Points, in no order, along strands that fork and pass close to each other.
In the rows, zero is written as 128.
Points whose rows are less than 133 apart are linked; no others are. Some points are linked to none.
J_469: [147 148 159 132 207 193 109 172 138  78 119 115 156 176 159 118 170  85
  68  84  70 125 120 134 106 105]
J_147: [137 111 129 156  93 121  83 154 159 126  45 136 129 119  73 137 110 102
 151 162 155 164  96 121 169 185]
J_49: [148  80  93  92 113 106 101 181 152 158 155 138 114 138 155 136 160 115
 119 132 129  77 137  87  86 115]
J_701: [179  99 156 122  82 113 142  88 111 145  81 118  93  96 153 133 106 124
 155 129 162 111 140 112 131 122]
J_851: [ 74 140 186 148 126 120 156 184 173  68 120  84  87 104 154 162 118  81
 138 150 127 109 190 165 129  93]
J_662: [162 107 115 117 117 130  75 109 122 168  82 100 168 177 161 100 126 135
 122 115 122 145  76  61 138 159]
J_75: [120 132 124 125 104 112 137  85 101 145  68 151 111  64 100 153 100 142
 187  89 164 174  86  89 131 125]
J_554: [146  84 122  90  99 166 130 159 148 164 148  81 128  88 126  62 134 111
 109 154 135 110 116 140 124 139]
J_425: [165 140 112 181 120 108 125  92  65 107 144 153 155 111 116 135 112 123
 128  86 158 160 140 101 115 183]
J_337: [147 197 121  98 113 146 160  77  90 152 103 159 128  68 124 135 143  99
  68 103  95 171 127 110 168 127]
J_873: [ 88 126 156 101 106 209 125 158 131 106 133 115 121 143  97 110 166  79
 135 137 108 148 116 151  96 116]
J_725: [141 147 130  94 111 117 151  55 112 116  62 144 128  68  82 171 124 137
 155 132 110 194 103 119 177 138]
J_138: [123  98 124 104 152 179 125 135 123  97 139  92 118 108 105 102 177  96
 186 114  99 153 127 138  73  88]
J_787: [166 115 128 132 112  82 111  80 112 163  92 179 100 113 186 155 131 115
 132  76 146 155  79  49 155 146]
J_949: [145  95  90 125 111 109  94 142 130 168 125 172 112 119 107 143 133 148
 164  81 158 110 108  18  91 116]
J_630: [151 166 110  99 123 151 121 159 127 170 133 111 102  98 141 138  95 136
 127 124 120 157 160 132  81 110]
J_360: [170 109 121 144 171 143 144 157  82 101 142 110 192 170 163  76 140 110
 103  59 144  84  78  71 124 171]
J_937: [109 103 113  75  99 192 130 163 102 179 180 125  71 112 110  97 134 133
 126 112 106  96 113 101  64 133]
J_926: [132 104 141 106 108 142 152 152 131 106 146  95 168 152 134  73 154 149
 111 158 115  54 173  91 134  77]
J_810: [ 71 140 101  92 115 117 119 139 179 154 126 150 168 114  98 144 113 140
 145 142 109 113 105 153 176 100]
J_174: [117 118 143  91 114 116 152 101 114  93 106 110 155 171 151 113 129 126
 127 184  93 134 140 142 132  57]
J_492: [125 183 155 120 181 118 175 149 147 109 113 108  72  89 161 172  81 114
 129 125 100 169 185 181 130 127]
J_879: [108 114 153 178 159 133 109 149 137  83 122 111 200 214 124 107 167 133
 119 125 121 114 130  96 157 136]
J_395: [112 152 153 182 157 115 137 142 169 133 111 138  89 120  99 143 111 156
 150 138 185 144 161 158 138 135]
J_463: [136 119 144 144 101  92  82  54 110 166 119 138 142 103 128 201 111 148
 139  91 141 197 115 144 146 200]
J_565: [132 138 145  99 154 179  95 181 144 134  88 118  87 162 172 150 109 162
 144 153  83  95 162 127  85  87]
J_263: [134  86 134 119 162 128 133 132 106 141 173  98 169 189 167  91 182 132
 129  80 155 110  71  57  94 135]
J_837: [ 80 128 128 163 170 103 157 116 104  98 180 106 134 137 138  93  84 152
 137 149 148 119 120 170 140 130]
J_185: [139 191  95 119  88 133 167  83 110 147 125 124 143 117 146 109 104  88
  38 137  92 160 130 130 154 144]
J_117: [ 62 127 110  69 106 159 107 146 165 194 130 108 145 139  87 124 133 123
 129 124 105  92 100 100 132  95]
J_556: [118 103 133 104 173 120 118 139 113 138 183 104 157 152 221 109 109 142
 104 121 106 116 106 138 111 141]
J_405: [107 132  89 115  74 163 142 132 119 116 157 168  87 149 117  94 143 126
  79 166 141  69 131 137 111 144]
J_323: [153 102 139 135 131  95 149 143  98 116 155 132 169 170 161  83 151 183
 115 165 153  63 162  86 143 110]
J_946: [ 78  88 162  92 155 156 111 176 154 156 157  91 155 130 127 112 137 136
 157 114  98 108 119 114 131 100]
J_81: [144 147 138 132 147 217 130 162  97 126 103 153  73 138 114 118 129 108
 122  89  96  99 108  97  75 134]
J_953: [105 134 173 191 120 117 138 160 158  88 116  93 154 165 132  96  98  89
 113 169 135 130 139 144 193 154]
J_63: [152 127 122 104 159 135 129 125 122 184 107 137  72 122 171  82 131 128
 102 131 144 115 102  96 132 137]
J_794: [135 115  90 135 143  85 127 155 112 138 184 166 141 152 136 100 123 212
 124 167 149 108 142  83 131 139]
J_318: [150 149 133  87 141 154 137 106 133 189 108  99  67  94 135  94 131  90
  97 118 117 169  91 129 150 132]
J_76: [148 115 123 147 133 151 142  96  96  78 155  97 120 136 123 139 149  95
 166 120 135 146 152 165  41  97]
J_175: [175 112 124 118  89 199  67 154 122 170 119 102  99 176 128  98 131 103
 102 119 116 114 115 111  73 179]
J_482: [ 96 113 133 138 166 167 124 128 124 120 150 115  90 152 119 124 148 161
 170 124 143  90 128 149  99 135]
J_730: [122  99 145 136 133  73 144  88 112 159 122 138 100 154 174 107 130 140
 114 150 152 137  90 102 164 133]
J_504: [121 147 174 179 131 105 150 121 123 108 153  98 131 144 152 164 141 137
  99 141 140 147 195 142 154 145]
J_948: [152 120 152 142 128  52 137 103 154 141 104 138 129 151 146 196 118 168
 159  94 149 128 156  92 121  63]
J_444: [ 92 114 130 133  80 149 130 110 108 197  99 126 104  85 108  96 105 140
 133 121 173 132  73  76 176 181]
J_789: [ 95 133 175  90 146 214  98 172 139 135 155 116 115 138 158 140 163 134
  75 138  83 123 171 162  76 102]
J_530: [165 158 112 120 107 109 129  78  98 187 109 164  95  95 126 153 139 129
 116  53 153 107 119  80 170 138]
J_864: [188 162 132 111 156 164 181  75  63 136 126 140 111 103 154 125 131  98
  89  90  86 148 144 148 140 113]
J_939: [111 102 135  96  96  64  98 164 169 149 156 123 123 136 195 170 118 125
 118 150 131 102 146 120 102  90]
J_116: [129 144  79 152 118  46 137 108 184 117 149 135 158 152 142 137 112  85
  90 128 122 157 123 131 166 130]
J_176: [183 102  73 147  79  81 114  87 138 101 126 106 143 140 157 104  85  96
 149 105 139 104  71  87 106 111]
J_83: [129 115 131 129 149 107 140 138 115 121 111 113 119 124 152 108  72 179
 211 153 140 123 124  70 101  76]
J_379: [ 99 124  98  97 115 155  68 153 150 178 144 127 138 148 111 128 160 111
 102 126 139 179  80  93 116 177]
J_881: [169 139 111 150 144  54 149  95 167 122 186  95 167 124 130 146 107 114
  86 141  77 199 152 146 146 141]
J_753: [165 120 132 110 218 150 122 151 143 114 144 101 159 179 206 106 173  74
  92  83 105 110  83 137 111 119]
J_993: [103 156  83 105 133 111 131  70 122 133 176 109 143 159 141 101  99 162
 112 150 132 139 118 172 138 133]
J_607: [130  87 127 132 120  67 102  88  86 133 138 154 185 124 167 125  80 151
 125  83 134 114  59  90 181 179]
J_647: [137  98 173 122  90 136 129 120 130 129 149  92 150 114  89 104 173 102
 104 150 112 148 174 139 158 133]
J_462: [114 104  97 167 141 103 117 153 125  55 149 118 157 178 177 101  85 163
 158 165 119 100 129  93 101 103]
J_918: [185 154  88 141  97 127 146  83 101  86 118 124 114 122 103 155 127 129
 155 123 164 146 172 166  69 125]
J_658: [ 78 122 112 148 187 167 109 163 149  53 161 142 155 132 130 101 169 136
 118 133 108  84 136 199 117 126]
J_238: [158  92  87 105 112  70 115 118  97 130 161 166 195 139 177 137 125 133
 121  84 131 106 105 109 130 152]
J_378: [129 124 133 120 132 162 113 164 130 143 103 157 139 135  68 140 166 145
 136 116 100 116 155 112 132  97]
J_384: [164 121 156 128 102 101 133  53 117 146  78 129 165  95 118 140 130 139
 120 146 102 160 105 127 218 161]
J_177: [122 156 145 144 212 140 133 182 138 107 202  76 131  99 184 101 131 157
  77 104  91  97 175 140 102 133]
J_853: [154 155 120 125 137 159 145  97 107 172  69 157  58 141  87 117 154 186
 135 114 153 129 139 115 145 126]
J_5: [176  92 112 118  91 129 136 181 118 103 100 132 135  53  85 116  87 124
 155 153 102 132 149 115 111 136]
J_448: [171 128 131 123 116  82 166 113 145 126 174  97 147  95 126 108 141  92
  99 175 122 152 176 133 153 122]
J_721: [110 107 109 120 105 147 114 162 177 155 140 117  52 100  98 129 153 107
 148 118 173  75 125 170  67 160]
J_752: [115  87 132  98 103 125 134 176 156 142 118 149  90 109 108 136 169  86
 148 127 118  78 138  54 103  84]
J_642: [183 127 145 118 183 140 163  55  87 154 129  99 152 116 141 132 140 124
 115 113  65 174 144 151 147  94]
J_566: [147 137 165 168 105  92 174 103 101  90 104 157 130 129 133 155 113 139
 105 153 134 159 194 144 155 135]
J_121: [ 46 145 151 149 108 123 176 129 145  58 134 126 122 147  85 153 153 151
 145 162 148 114 175 138 134  74]
J_665: [119 102 130 123 133  65 118 108 120 144 163 180 117 114 160 143 143 172
 119 152 151 151 116  91 130 147]
J_539: [132 107 143 121 150 148 144 132 134  79 122 126 149  96  86 101 170  90
 136 141  81 169 125 123 128  53]
J_106: [147 188  64 139 108 112 119 165 168 150 115 180 136 117  82 147  91 141
 114 132 130 130 157 102 121 119]
J_450: [122 107 129 139  81 139 113 130 112 123 133 125 131 164 152 137 132 129
 132 123 157 153 138  90  99 120]
J_601: [140 134 167 176 116 115 139 163 110  90 115 115  97 124 166 171  81 148
 174 128 159 106 180 121  84 120]
J_42: [115 159 172 122  67 161 143 160 112 148 111 150  84  84  99 134 123 134
  96 144 158 134 145 168 137 197]
J_890: [125 127 114 133 156 131 127 163 109 121 114 145  68 132 155 145  71 156
 201 152 149 119 134 120  70 103]
J_766: [ 86 138 116 191 138 144  90 169 143  97 168  85 173 177  99 110 100 144
 139 114 131 135 135 155 111 162]
J_338: [115 168 129 104 158 193  99 169 174  94 125 114 124 169 141 151 156 121
 129 149  67 113 179 157  77  85]
J_692: [136 120 161 130 137 197 119 151 117 117 155  54 146 135 164  86 119 129
 106 116 111  62 145 179 135 133]
J_254: [145  78 129 123 170 154 115 165 109 140 111 161  85 183 176 126 180 135
 156 111 127 124 107  61  60 125]
J_672: [117  88 105 112 119  99 106 138  98 125 169 202 127 118 111 155 155 155
 150 134 138 118 142 143 101 120]
J_368: [122  92 138 178 137 127  74 137 135 132  93 144 117 148 127 127 120 102
 161 134 150 169  77 143 139 184]
J_336: [174 111  94 154  68 108 126  63 116 137 121 118 118  92  93 115 110 178
 144 118 183 118 114 130 146 189]
J_745: [134 114 132 123 147 136 148 105 103  88 164 110 153 137 153  84 132 132
  91 192  86 183 133 176 145 165]
J_37: [ 71 147 129 130  86 168 141 136 136  89 149 112 149 167  87 112 158 150
 134 154 112  75 187 101 120  66]
J_289: [104 133 121 196 188 123 111 162 127  77 187 128 173 189 143 117 146 151
 110 140 113 141 150 116 126 145]
J_170: [ 60 163 149  76 115  89 135 126 153 145 112 150 157  95  54 199 118 138
 129 122 137 142 128 182 168 120]
J_648: [ 89 128 154 156 113  82 127 113 136  77 136 111 131 159  96 164 125 147
 188 140 153 135 157 134 118  75]
J_130: [ 77 119 126  96 118  99 129 124 120 140 154 181 131 127 140 201 135 135
 140  81 145 113 139 162  90 121]
J_689: [141 128 118 133 100 117 128 107  91 109 116 158 107 146 173 128  78 186
 141 195 131 145 139 146 120 146]
J_189: [119 144 163 204  80  74 169 118 127  81 112 126 101 148 157 173  57 160
 136 153 155 149 165 135 122 131]
J_53: [103 184 159 118 131 116 152 103 152 113  71 135 107 133 107 188 108 109
 147 142 151 196 127 187 127 131]
J_552: [ 63 156 123 137 114 132 166 189 178 100 140 110  72 113 144 130 114 109
 118 149 131  65 169 112 115  88]
J_821: [164 105 121  96  76 126  71 113 116 167  72 160 158 106 140 171 103 177
 134 150  97 140 121  81 156 169]
J_644: [147 141  96 116 151 130 150 132 141 139  78 148  75  88  91 137 109 177
 205 159 155 140 116 128  87 111]
J_153: [188  93  79 126  64 118 111 130 149 158 101 152 121 131  75 136 157 139
 142 110 134  55 123  54 112 136]
J_512: [182 163 106 135 111 107 121 126 148 149  89 123 130 105 109 154  94 142
 136 146 133 168 165 109 135 122]
J_127: [144 120  99 124 114 152  68  99 143 189 126 145 151 176 158  87 156 125
  78 129 137 151  59 103 155 188]
J_195: [137 115 115 132  74 104 146 111 128 121 150 123 156  62  92 120 101  95
 143 120 139  88 133 169 158 116]
J_346: [133  98 154  83 168 123 144  93 106 121 134 118 175  77 130 115 141 118
 143 126  88 169 123 139 153  76]
J_830: [155 165 132 136 150 101 132 111 116 152 132 144 117 148 118 161 138 166
 136  74 159 132 177  95 108  91]
J_225: [ 84 137 129 157 117 144  85 202 184  95 141 115 159 119  76 126 113 135
 160 145 123 146 153 157 121 150]
J_762: [137 107 111 118 114 128 160  84  85 132 173 115 161 100 111  80 130 105
 119  95 142  97  99 137 163 109]
J_74: [112 120 153  92 172 127 119  92 155 147 131 117 118 134 167 159 126 115
 137 136 126 140 121 223 143 125]
J_555: [175 108 146 148  75 123 134 102  90  80  92 147 114 151 159 131 129 143
 111 202 129 161 166 148 122 159]
J_922: [160 113 119 101 131 151 124 101 116 165  81 177  63  98  95 130 159 182
 169 149 155 131 108 116  94 140]
J_413: [160  97 111 178 162  89 117 143 169  91 174  94 169 168 169 114 153 102
 109  92 149  91 154 167 110 158]
J_598: [ 97 138 146 178 139 132 103 137 172 101 113 119 187 187 100 123 147 107
  80 137 111 120 148 142 203 143]
J_564: [ 93 111 141 159 171 127 123 169 163 110 119 123  83 137 147 111 121 103
 180 142 148 184  85 151  90 152]
J_587: [113 149 145  99  92 124 132 125 156 157  62 101  96  95  86 156  80 134
 170 120 165 121  97 151 169 143]
J_241: [ 76 157 135 148 142 179 180 133 101 123 143 167  56 118 135  90 125 140
 103 155 140 146 126 147 123 150]
J_451: [119 128 113 161 143  86 144  78 107  86 142 169 169 151  98 127 173  90
 115 157 118 160 105 187 175 141]
J_571: [107 117 125 163  88 120 145  82  90  83 129 150 155 158 104  95 149  99
 108 184 144 154  98 133 141 137]
J_115: [164 106 125 138  92 121 130 109  69 155 140 124 107  94 133 107  96 165
 138 103 181  79 143 108 124 162]
J_209: [188  91  96 124 113  80 107  83 111 121 156  99 170 163 173 119 121 113
 123 112 158 116  82 137 111 158]
J_960: [107 162 143  99 167 143 144 171 171 124 147  94 100  81 126 139 109 153
 140 135 106 149 177 164 107 104]
J_389: [120 137 120 129 151 145 164 108 149  77 171 112 130 156 152  70 175  94
  77 174  89 194 143 157 120 121]
J_86: [159 161 118 129 170 156 152 107 182 112 134 101 139 112 123  80 167  64
  91 154  87 163 137 165 165 102]
J_915: [161 113 111  82 102 178 145 180 169 163 114 112  84  81  65  86 138 148
 140 160 113  90 146 135 120 131]
J_126: [153 162 138 115 199 169 126 130 169 152 154  87 131 103 141  78 161 132
  72 125  93 122 137 166 147 112]
J_407: [112 163  61 130 105  72 129 146 152 136 115 166 134 135 125 154  65 135
 145 132 153 131 100  65 133 101]
J_775: [102 142 112 125 119 115 144  98 110 129  98 185  97 127  69 173 138 106
 182  67 166 137  92  99 112  93]
J_698: [ 99 125 145 158 177 114 147 185 118 104 195 105 146  97 181  95  92 138
  77 123  96  67 150 151 151 149]
J_650: [163 135 152  96  87 181  73 148 132 170 119  88 134 133 131 142 100 114
 134 133 112 137 139 146  91 140]
J_839: [ 76 112 156  85 106 201 103 159 120 137 142 128 121 134 109  84 157 109
  92 161  98 151  69 154 141 138]
J_819: [191 151  87 121 146  68 137  66 125 155 152 109 169 128 146 153 140 124
  92  96 103 202 124 121 120 148]
J_485: [109 108 151  97  82 152 113 105 117 170  91 126 136 121  98 110 146 104
 112 117 127 120  75  97 181 150]
J_268: [133 112 136 149 113 164 116 168 122 156 141  87 151 120 125  86  98 120
 116 131 132  72 118 139 151 152]
J_300: [129  90 143  99 116 111 126 194 125 128 103 148 172  64 108 130  81 152
 183 151  85 144 138  90 126 101]
J_702: [125 139 146 163 109 113 139  85 109 120 105 118 126 202 150 113 190 130
 108 108 170  79 135 102 148 121]
J_154: [149 128  89 139  51  72 126  84 133 147 149 111 145  65  78 133 132 129
 124 107 166 111 118 119 154 155]
J_28: [135 180 100  87  93 109 144  64 119 122 152 124 150 136 121 134  96 129
  88 146  96 173 140 173 147 144]
J_874: [171 131 147 123 133 167 133 139 138 144  95  80 106  81 112  72 127  64
 142 115 117 165 108  94 140 126]
J_200: [130 123 162 117  85 112 119 139 143 103  81 117 151 154 147 169  90 132
 148 172 110  86 157 145 128  75]
J_144: [162  99 122 134 195 150 116 127 129 141 130 136 119 180 146 104 218 133
 124  86 148  92 109  63  95 120]
J_675: [116  92 193  97  78 150 149  99 110 140 132 106 114  79  93 115 164 132
 155 149 145 159 155 140 156 124]
J_417: [128 151 126 105 108 148 167 178 177 139  97 127  78  93  90 128 136 123
 136 158 120  68 164  99 117  69]
J_549: [ 87 174 157 107 119 144 129 172 159 131 128 139 142  86  79 169 132 104
  98 112 111 170 142 178 156 123]
J_973: [ 97 121 130  81  86  88 105 123 153 155 155 137 135 116 133 191  94 125
 163 104 150 123 131 142  99  77]
J_472: [170  94 151 120  98 140 145 116 146 134  77  77 120 103 132 101 109 100
 158 133 133 113 102  81 151  92]
J_260: [ 88 139 159 132 135 131 151 108  96 100  87 177 113 122 105 187 151  81
 152  92 127 167 116 119 153  97]
J_149: [131 142 147  89 117 146 160 102 125 128 153  62 106 112 166 126 129  68
 112 115  96 151 141 153  94  92]
J_237: [102  92 145 120 124 161 114 134 140 139 115 105  82 107  75 146 164 134
 188 153 175 107 108 177  91 142]
J_354: [125 144  71 120  87  91 111 121 153 104  96 173 133 164 164 141  64 164
 136 185 127 137 107 107 122 121]
J_568: [108 146 113 167 158  86 147  97 165 125 142 109 160 198 126 129 147  81
 106 130 128 196 109 118 160 116]
J_855: [105 183 135 122 129 120 158  95 123  92  90 177 118 151 103 199 153  95
 129 137 124 211 146 148 102 106]
J_920: [132 152 108 155 158  78 154  58 117 137 100 158 141 100  98 122 107 134
 128  94 141 116  94 140 202 118]
J_690: [148 105 113 141 161 154 138 133 106  86 110 166 109 153 109 100 163 134
 147 163 138  77 127 127  89 111]
J_972: [115 156 183 182 147 124 165 139 109  97 134 102 148 163 169  94 115  99
  84 125 110 117 166 154 159 125]
J_362: [114  81 125 152 186 138 141 165 103  70 156 144 161 136 133  71 161 157
 140 148 119  68 119 140 135 135]
J_726: [140 121 152 165 152  81 148  77 114 137 137 115 137 196 168 100 142 173
 117 122 159  92  99 111 182 149]
J_919: [114 163  84 140 175 128 128 123 128 146 160 162 130 143 110 111 132 115
  96  82 133 104 131 138 140 127]
J_962: [145 129 103 131 133  71 104 108 143 114  72 151 137 142 118 201  91 179
 193 123 156 112 117 123 123  71]
J_832: [154  94  99 106  68 133  95 136 132 167  63 168 119  85  95 147 130 134
 134 137 116  95 106  70 124 169]
J_966: [121 128 121  98 169 136 101 146 145 151 166 101 173 151 155 128 127 117
 111 115  87 151 124 112 116 108]
J_350: [149 147 128 126 136 148  92 105  86 152 112 141 174 186 153 118  74 173
 126 137  98 136 102  89 132 156]
J_713: [106 128 102 148  77 117 163  95  94  72 134 181 111 186 129 129 157 118
  96 171 141  99 130 136 117 109]
J_437: [102 112 138 142  58 129 103 188 165 106  94 152 161 129  89 136 103 126
 148 177 133 165 113 129 126 161]
J_495: [152 137 135 166 154 149 130 132  62 125 121 151 164 138 123 113 153 127
  96  54 151 123 113  91 128 182]
J_902: [111 134  94 133 118  86 119 157 145 170 140 143 154 117 152 105  68 153
 128 128 137  84  93  69 160 118]
J_729: [160 143  87 145 147 101  86 103  95 151 172 138 156 140 140 146 119 122
 110  64 138 186 133 113 105 159]
J_486: [140 139  95 138 113 163  92 159 137 124 108 124 118 200 138 117 120 114
 108 124 140  95  99 143  98 178]
J_125: [ 64  99 128  94  96 148 141 177 114 162 207 137  89  96 126 124 148 106
  99 109 149  88 129 126  97 145]
J_558: [101 151 162 132 179  84 195 113 149  97 102 143  89  97 136 195  75 132
 165 125 131 186 156 188 121 135]
J_456: [140 133 127 145 137 139 110 114 125 120 105 134 146 209 182 112 176 110
  94 140 124  69 102 153 136 146]
J_640: [136 142 151 119 130  98 109 121 136 192 106 158 121 115  99 185 161 146
  99  62 150 126 156 103 157 120]
J_435: [ 74 163 111 136  91 158 107 104 102 150 118 164 157 140  31 115 129 159
 112 124 139 144 114 129 164 148]
J_519: [ 82 110 147 138 202  98 142 135 117 120 181 114 171 139 180 115 110 126
 100 116 110 108 103 151 174 148]
J_540: [149  75 135 159 131 141  91 132 101 144 108 110 141 128  94 113 131  93
 186  73 163 111  79  72 117 162]
J_441: [130 132 114 108  88 119  80  94 106 180 102 176 114 109 128 202 139 182
 136 123 139 163 120 135 139 180]
J_991: [ 97 152 139 135 113 145 138 112  95 166 121 136 111 136  62 114 139 198
 134 118 169 123 152 102 141 143]
J_781: [111 122 130 116 131 224 152 180 100 160 126 164  56 108  67 105 132 141
 133 136 106 114  86 105  73 141]
J_468: [117 148 141 163 215 112 157  85 129 118 125  85 118 130 128 131 113 134
 187 111 133 192 124 158 123 111]
J_497: [124 103 156 145  88  75 125  69 112 131 117 130 156 130 131 182 107 110
 119 136 126 168 106 156 182 164]
J_758: [134 151 118 119 181 119 135 105 137  83 131 125 148 157 170 124 158 142
 133 161  82 107 151 138 119  54]
J_910: [139 112 119  95 112 169 110 104 117 176 103 134 106 127 128  72 178  95
 115 144 132  71  69 102 150 143]
J_785: [ 75 128 108 122 132 165 116 160 163 129 201  97  86  96 135 131 157  97
 114  92 168  69 126 177  87 150]
J_396: [140 136  86 123 187 132 106 124 139 105 146 108 176 166 137 127 140 171
 163  97 116  79 136 129  95  67]
J_55: [163 172 125 137 205 127 142 147 159 118 177 104 132 105 149 120 161 136
  86 106 101 112 205 137 125  88]
J_829: [128 104 112 156 155  69 124 143 180 125 113 141  86 122 146 116 138 121
 162 144 178  94 111  98 122 105]
J_808: [176 154  83 161  99 107 158  96 102 110 149 147 101 101 112 126 130  90
 104  98 151 135 165 139  91 144]
J_691: [113 105 104 128 168 131 100 136 121 105 177 169 154 108 111 135 170 134
 141 131 116 134 135 198 102 145]
J_816: [ 59 160 145 143 142 141  97 229 194 107 145 132 120 109  72 185 147 136
 143 140 134 130 170 169  95 141]
J_291: [113 157 136 149 143 178 139 203 130 107 141 131 136  91 122  83 101 114
  95 162  81 171 156 112 126 139]
J_19: [125 135 171  87 113 116 119 161 152 151 109  95 114 147 182 162 106 128
 132 161 111  97 155 104 107  70]
J_820: [ 91 170 165 102 111 172 143 158 115 167 110 143 104 107 113 156 105 100
  78 111 113 159 113 172 163 155]
J_678: [101 140  97 123  86 156  68 127 143 131 131 148 157 156  57 136 145 101
 117 114 127 168 107 112 133 156]
J_746: [123 110 136 161 119  64 128 140 110 144 165 117 171 115 144 108  61 172
 122 131 143 132 101 106 179 154]
J_917: [131 101 134 103  91 125  89 176 108 148 100 166 172 112 136 160  68 180
 142 171  93 121 138 107 135 123]
J_652: [107  78 148 122 151 100 110 167 159 119 149  92 114 112 177 132 119  77
 149 115 132 146  89 167 101 141]
J_228: [171 165 124 106  88 120 127  94 138 150  82 152  84  86 115 172 129  91
  92 123 144 116 126 171 160 154]
J_43: [141 126 138 171 165 105 158  93 116  67 163  80 115 109 139 132 126 103
 171 141 139 182 153 164  92 132]
J_223: [108 145 154  77 124 165 119 136 155 143 145 141 126 168 137 135 193 158
  77 170 103 134 173 150 132 104]
J_316: [ 75 145 157 135 163 139 176 152 148  55 152  84 127  95 146 134 134  75
 124 124  83  89 171 142 159  65]
J_90: [142 106 182 126  80 148 116  70  85 134  76  87  99  92 109 140 174 126
 139 136 149 166 115 144 164 184]
J_357: [117 117 157 116 243 149 126 112 118 107 151 111 111 153 210 120 163 106
 109  86 117  94 104 184 131 112]
J_477: [160 105  73 113 144 158  86 154 131 161 118 186  98 108 119 110 111 144
 106 147 108 100 106 166 110 179]
J_377: [122 139 130 133  73 151 168 112  86 133 114 163  74 124 120 110 125 146
  65 168 144 124 137 119 152 169]
J_133: [116 118 158 105 154 140 116 122 142 112 148  89 108 131 196 167 123  73
 138 120  94 166 126 192 105 123]
J_399: [150 104 111 162 133 114 105 182 130 146 126 137 133 102  94 130  90 116
 184  87 156 135 115  60 106 116]
J_478: [115 159 137 133 175 206 122 167 119  99 116 158 116 148 152 127 124  88
 106  97  82 104 102 157 111 112]
J_667: [181 147 106  89 111 131 165 167 143 107 119 111 133  28  82 143  81 140
 186 129 117 159 162 154  95 117]
J_352: [162 135  97 113 163 124  92 125 141 143  95 129 169 133 126 151  94 166
 194 106 111  85 119 128 121  87]
J_942: [136 145 130 151 160  75 173  80 134 107 109 109 140 108 107 136  95 126
 153 141 122 169 124 152 179 102]
J_983: [140 139  94 159 143  94 168  51  87 143 147 116 142 110 112  73 122 144
 137  78 168 109 115  90 178 124]

Follow the links from the first point to the second, and from the first to the third. Name the last point that the two ways share.
J_922, J_486, J_879 => J_566
J_689, J_43, J_939 => J_730
J_675, J_86, J_115 => J_76
J_176, J_350, J_456 => J_407

A fork is a point with three links, a tip a point with one. Leave the first point through the second and follow the links. Name the first fork or tip that comes.
J_362, J_690 => J_357
J_125, J_785 => J_672
J_115, J_336 => J_76
J_837, J_993 => J_138
